Points on a hilly landscape, in no order, each with its height.
A ball rolls from a point to whichever of its 2 nearest points has the largest drop for the distance, and stops where none of them is lower. Distance is the straight distance between rows; heights are no part of it.
Taze h=369: [170 111 122 105 116  92 124 100 101 106 158  78 133 133 136  72 101  90
  63  71 163 116  79 169]
bupab h=102: [149 147  97 165 122 137 115 150 127  98 151 123 143 126 121 116 125  91
  72  90  89  95 106 161]
mige h=194: [137 190  89 150  91  94 153 117 142  85 169  80 148 121  71 156 144 134
 155  95 128 101 134 185]
zivos h=470: [127  77 123 137 192 144 104 160 133 163 113 137 106 132 158  81 132 131
 115 178 113 130 107  87]
tet h=97: [ 70 114 169 140  97 128 107 156 138 115  90 143 161 142 107 198 113  63
 146 157 151 133 134  99]
Zal h=174: [121 118 117 164 124 148 121 169 147 132 127 130 140 147  95 153 136  77
 130 101 113  76 156 129]
vef h=150: [148 176  94 166 118 108 136 134 139  88 177  97 150 128  99 145 128 110
 109  70  99 103 114 182]
beti h=104: [119 163 160 147  84 110 166 130 165 132 105 156 146 114 120 157 114  95
 183 101 179 170 177  86]
Kitoz h=732: [124  91 123 139 151  99 170  57 144 105 114 163 130 131 101 135  61  71
 175 183 112 143 157 127]
silum h=169: [163 238 156 150 170 121 130 116 141 217 124 133 100 100 167  40 105 177
 108  59 130 167 128  93]
Nutu h=286: [ 84  79 137 165 166 176 125 162 118 143 118 146  94 148 132 150 130 156
 120 205  85  92  95 119]
Kerig h=263: [ 99 199 100  94 118 172 135 171 121 159 136 108 127 130 126 151 178 204
 163  95 105 144 159  98]
gudof h=214: [175 165 126 106 159  93 152 116 114 138 130 123  93  95 165  72 133 161
 139  70 180 165 125 122]
lub h=416: [153 118 107  75 105 169 147 182 125 152 118 156  98 123 153  76 134 137
 117  87 163 146 166 113]
setol h=103: [ 93  90 150 144 124 122 141 135 148 139 104 110 119 162 107 151 125 112
 144 242 125  99 152 114]
vake h=620: [160 192 142 128 145  95 136 107 156 143 147 110 125  94 138 134 166 210
 157 118 141 162 140 128]
pupuz h=25: [146 138 122 164 167 148 125 186 155 135 142 145 113 122 140 133 142 115
 100 101  98 117 127 107]
kavi h=100: [116 126 135 141 116 146  84 126 130 107 131 130 150 136  78 141 114  40
  82 137 113  68 150 191]
Gez h=710: [165 140 125 154 209 125 180 125 145 146 125 137  50 112 150  47 104 111
 146 168 115 130 131  94]
dofi h=566: [111 102 129 123  95 132  94  95 122 130 149 103 181 154 134 170 142 148
 132 106 109 103 131 147]
zep h=495: [137 110 110  75 119 147  76 117  94  80 135 130 155 129 143 146 124 145
 116 136 104 149 119 159]
megid h=235: [132 185 115 114  98  85 174  76 130  68 189  79 113 107  91 162 113 117
 174  92 142 110 134 185]
Ket h=313: [148 101 123 104 106  87 103 102 113 132 150  79 160 147 138 102 139 111
 100  82 156  95 108 153]
ginug h=522: [105 135 124  65  91 145  77 120  82  87 142  90 145 131 132 165 157 184
 134 156 120 135 102 153]
pofur h=267: [149  84 133 100 121 101 114 104 135 146 141 117 148 144 161  99 137 132
 143  87 161 126 144 107]
vupab h=141: [113 124 121 174  95 138 113 135 142 111 137 124 167 141  69 168 120  76
 114 101 123  81 154 181]
sur h=693: [160 122  95 157 203 111 154  95 136 105 124 172 116 104 133 102  95 107
 128 126  91 150 113 130]
lel h=40: [141 103 135 168 123 104 159 122 172 139 152 138 134 123 119 159 132 119
 116  94 148 103 144 144]
puseb h=85: [130  93 134 131 141  80 150  78 160 126 163 134 148 132 137 152  96 106
  94 101 127 117 121 167]
Guz h=604: [ 70 100 172 110  72 204  92 137  53 134  61 157 110 168 116 134 109  84
 146 189 135  96 110 108]
duzo h=260: [153 153 107 155 165 108 153  96 137 141 125 134 152 128 126 132 134 148
 182  73 116 150 164 101]
rab h=62: [175 154 119 141 147 131 145 170 141 120 152 143  94 109 157  84 128 104
  90  82 119 137 113 106]
Nus h=61: [ 96  78 137 116 137 109 116 144 126 128  94 129 128 141 109 138 126  80
 113 205 147  91 134 125]
Guf h=402: [173  87 111  87 135 159 155 158 116 137  94 146  86 132 142  52 112 105
 126 125 160 142 150 108]
lomav h=563: [ 95  90 137 119 144 156  92 181  99 139 112 160 110 124 160 145 144 152
 101 124 139 118  92 117]
bokeg h=613: [141 161 105  93  67 127 129 144 129  90 138 121 131 113 121 135 161 165
 143 113 149 140 144 155]
Zok h=473: [132  81 104 113 150 146  91 120 106 112 119 150 144 129 149 118 116 128
  97 137  89 137 104 137]
dimav h=204: [ 46 114 169 146 149 159 108 148 103 170  82 146 141 169 130 177 124 118
 197 136 130 125 124  48]
filas h=668: [ 86 121 148 193 182 150 164 158 147 174  86 126 107 151  95 158 134 170
 158 227 116 126 155 104]
naz h=232: [ 69 101 176 107  88 159  74 101  91 104  94 145 179 159 126 192  82  67
 143 170 107 150 117 117]
rofu h=417: [173  97 112 126 139 113 128 120 113 118 137 115 119 127 140  72 106  84
  63 113 126 120  82 140]
dum h=630: [119 156 136 105 130 115 108 148 142 136 132 132 144 113 143 156 167 184
 159 107 153 163 151 107]
vurot h=661: [ 68 115 154 172 181 147 132 159 130 182  74 163 101 133 117 156 146 163
 143 183 137 110 126  97]
lov h=143: [156 139 115  96 156  87 126 149 125  98 119 142 121 102 132 115 131  99
 130 100 172 149 146 133]
fug h=262: [128  91 128 179 131 160 143 156 144 140 120 140 101 135 125 124 134 120
  83 185  79  83 107 135]
rumub h=33: [141 123 117 107 127 129  92 122 115  95 152 126 144 128 113 113 105  69
  50 115 112 100 109 201]
bez h=101: [ 84 113 147 120 149 122  99 189 132 127  90 147 120 128 115 162 138  85
 134 168 160 112 140 103]
fados h=724: [131 114 126 146 167 109 164  83 146 129  91 175 105 109 119  97  89  97
 194 171 137 159 168  96]
fefo h=627: [118 173 125  80  77 130 131 159 136 136 136 100 114 107 121 140 190 208
 159 140 165 150 137 125]
vom h=203: [ 83  88 145 112 118 154 117 164 127 179  95 142 121 152 145 122 147 115
 151 140 142 113 152  72]
dalo h=357: [155  81 121 108  87 157 126 114 119 113 104 166 125 134 125 104 108  93
 127 154 116 122 158 139]
fuged h=685: [141  96 107 176 185 130 150 111 151 125 121 145 139 132 114 136 103 106
 118 147  79 123 124 127]
ros h=578: [170 183 115 106 126  94 133 145 124 110 163  82 120 100 144  90 157 179
  97 110 144 165  77 129]
tup h=577: [108  87 121 108 149 167 103 186  95 120  90 154  90 134 135 121 132 112
 101 177 125 106 109 121]
Kaze h=639: [126 162 135 129 157 135 108 172 145 168 118 151 121 104 161 130 160 177
 112  93 148 149 134 106]
kodob h=334: [162 112 106 107  71 150 131  91 123  95 130 160 145 128 140 126 117 129
 147 112 105 138 161 147]
Gaba h=162: [121  96 140 139 133 109 178  71 157 120 136 119 114 154  88 138  78  78
 112 203  98  86 150 176]
kos h=228: [ 58 179 117 122  80 179 113 171  92 121  99 126 160 158 105 184 139 124
 179  87 114 121 147 101]
Tul h=585: [123 117 122 123 133  99 120  91 148 132 170  95 177 136 137 183 146 186
 130 116 105 140 117 143]
bek h=559: [177 153 117  72  90 107 144  86 118  75 193  65 112 113 125 110 128 146
 123 121 126 120 102 182]
Bif h=484: [136  92 137 168 192 138 102 128 151 181 143 137 125 132 173  84 135 148
 121 125  94 143  97  77]
kav h=136: [170 199 146 157 165 122 130 127 113 177 119 148  98 101 163  17 103 164
  87  76 136 205  89  70]
dola h=676: [125 109 126 197 198 159 155 153 154 152 103 137 114 132 100 150 129 134
 128 176  84 127 139 111]
pofev h=268: [ 89  80 165 129 124 158  93 106 122 116 107 128 155 171 107 182  86  62
 148 205  83 121 143 118]
vumit h=717: [143 132 126 165 201 103 179  93 144 140 115 138  71 118 126  69  95 132
 185 211 132 135 155 113]
fopi h=205: [ 91 140 126 143  95 170  91 166 119 110 112 122 170 160  96 186 137  88
 157  97 108 101 152 125]
beki h=74: [133 133 139 143 112 105 155 140 162 157 113 152 125 118 125 135 135 114
 152  91 176 122 174 110]
lazul h=498: [145 119 142 179 210 116 109  96 168 165 150 136 153 115 156 127 127 164
 131 105 106 158 119 106]
kigo h=142: [ 84 132 146 110  71 120  97 150 116 121  94 134 167 141 126 170 134 106
 160 122 165 150 142 104]
nize h=626: [132 169 101 116  81 115 113 122 109 108 169  53 142 123 108 113 164 168
  80 146 102 112  55 163]
depo h=246: [ 71 198  89 108  65 177 127 166  96 135 122  98 149 149  97 159 169 183
 177 100 107 115 145 115]
tebe h=702: [167 111 100 145 182 127 181 105 128 104 125 149  69 113 133  75  84  89
 135 179  99 116 125 130]
labi h=180: [175 146 108  93 143  88 153 131  99  90 134 111 100 100 138  83 123 119
 126  70 189 147 110 145]
Kana h=605: [152 153 129 106 141  81 152  72 157 122 185  73 136 109 129 149 149 187
 157 135 126 146 115 138]
zinek h=206: [126 216 113 145 131 114 151 157 156 172 144  96 139 117 116 130 181 184
 142  66 139 127 148 122]
Guti h=590: [ 64  97 148 112 127 185 107 174  74 127  83 177  95 158 131 156 123 119
 152 165 139  97 110 105]
Gedi h=96: [176 149 129 137 186 130 136 155 128 154 126 153  84 106 167  47 123 124
  95  95 129 172 106  83]
mut h=547: [162 155 137 130 164  67 115 116 127 123 167 108 130 108 163  92 127 149
  81  95 142 183  66 105]
bev h=132: [120 132 142 163  76 113 158  97 154 113 109 144 179 135  99 176 108  91
 172 106 144 155 162 110]
vor h=140: [133  88 131 170 143 114 177 102 159 136 137 109 106 155 109 126 113 121
 132 219 100  94 148 138]
Ritaf h=134: [133 134 134 123 183 111 124 182 155 132 104 161 108  99 129 126 137 100
 122 141 168 134 147 114]
fomu h=276: [148 149 121  83  82  98 153  70 118  54 163 122 126 107 120 147  92 109
 154 103 140 137 152 186]
Taz h=640: [160 135 136 154 153  89 170  77 139 123 171 133 100  98 169 121 105 141
 125  70 131 139 102 132]
Diliz h=247: [121 122 132 160 172 130 126 106 150 152 102 152 166 135 122 159 121 131
 187 118 122 164 171  84]
Sape h=652: [159 131 129 120 115 114 177  82 108 106 152 137  86  95 169 119 108 127
 169  61 157 127 145 134]
kudib h=307: [156 111 121 113  97 124 155  81 121  79 142 156 117 113 125 131  83  83
 121 104 121 116 149 183]
gadi h=546: [100 123 133  83 132 152  84 158  82 108 138 131 127 126 163 169 156 194
 135 120 132 139  94 128]
Mesoz h=634: [110 107 151 145  76 162 112  98 114 125  93 138 135 147  77 129 115  54
 110 209 109  77 162 165]
Kubok h=448: [154  90 112 138 159 142 107 148 108 134 120 137 118 129 153  69 118 119
  70 142 105 150  70 105]
Mobut h=197: [165 212 134 127 162  98 130 138 135 172 138 110 109 100 164  72 156 180
 118  69 150 161 113 101]
zosid h=619: [ 91  81 168 115  81 179  81 115  75 140  82 131 125 160 105 128 129  74
 111 199 129  74 138 147]
naki h=601: [142 183  87 116 105 111 139 137 132 105 154  81 123  95 111 117 182 193
 114 150 112 135  77 147]
donu h=178: [144 103 112 161 144 122 164 113 135 129 140 102  93 155 136  77 111 133
  96 234  84 101 105 141]
ruzo h=234: [135  47 149  92 108 142 107 132 131 159 116 124 129 155 153  97 130 112
 133 135 158 113 143 106]
bovos h=182: [ 99  98 155  86  76 120  81  80 120 106 115 142 179 141 111 172  95  77
 117 143 133 140 141 153]
Baki h=381: [176  78 120 100 111 165 153 129 108 115  96 134  79 140 119  53 105  84
 118 180 133 109 155 139]
Suf h=163: [103 177 118 149  93 100 145 111 134 121 101 124 184 125  94 177 149 149
 184 105 148 170 159 111]
non h=435: [154 112 136  72  70 144 122 160 123 117 122 130 124 138 137  97 124  96
 143  94 179 137 168 118]
Nuro h=481: [159 126 122 103  94 120 100 146 119  92 165 111 133 112 143 113 140 145
  56 107 146 138  81 167]
Donol h=545: [100 141 139  97  64 160  79 127  99 100 152  95 163 147 122 190 156 159
 153 123 112 112 134 143]
Guv h=647: [ 75 152 154 121 153 160  96 166 114 188  85 186 116 112 154 152 150 193
 142 117 163 149 137 102]
dof h=225: [146 101 122 178 132 127 156 122 146 127 142 134 108 130 122  94 100 102
  45 183  77 104  78 139]
Zivu h=429: [115 125 102  99  80 182 128 186 107 162 107 157 113 123 149  99 158 172
  99  88 144 129 133 123]
liki h=449: [140 134 103 134  89 147 114 164 111 124 133 138 130 115 151 106 156 162
  72  94 122 129  92 141]
ril h=179: [ 66 115 143 119 118 150  99 158 107 160 103 145 147 154 136 171 151 148
 161 104 146 118 136  83]
Sorak h=233: [132 203 110 140 119  82 146 142 157 120 164  74 143 104  95 152 181 174
 150 109 152 121 124 149]
das h=591: [161 139 123  54  49 126 117  99 114  77 159  80 137 118 109 127 146 153
 138 153 142 134 137 175]
bibid h=227: [ 89 101 152 160 119 150 124 131 146 158  90 127 169 165 116 167 117  95
 186 136 114 141 156  62]
kon h=187: [107 201 133 148 105 136 152 147 158 162 133  90 157 132  88 176 178 190
 183  80 137 146 174 115]
Beg h=524: [155 142 122  61  99 113 100 103 121  81 184  80 141 124 128 124 122 133
  71 121 116 132 109 205]
kuzav h=625: [151 161 142 135 140  64 174  59 142 118 206  87 107  98 159 133 123 176
 128  88 138 149  85 147]
sefak h=517: [131 121 118 146 184  90 103 117 139 133 154 126 156 120 158 133 124 146
  85 112 107 157  74 119]
guke h=133: [114  67 134 105 132 111 105  85 144 123 130 144 162 147 121 153  93  93
 107 148 108 122 141 156]
Sune h=654: [ 76 119 142 152 180 135 104 160 116 198  74 177 111 112 145 126 155 178
 112 141 155 133 100 103]
Sapek h=123: [136  82 126 155 144 105 183  50 146 123 150 141 127 132 108 136  72  89
 102 123  99  92 126 175]

Where does a ball stop that starts at each point below?
Beg -> rumub
kodob -> rumub
nize -> rumub
zivos -> ril
zep -> ril

Call two points neighbours if one is among the 2 nearest of the other. Go from one point of each pair to the other, from neighbour to neighbour, staying as low as possible. Name the highest point that can't be avoided.
Nus, lel -> Gaba
vor, pupuz -> gudof
Nus, tet -> bez
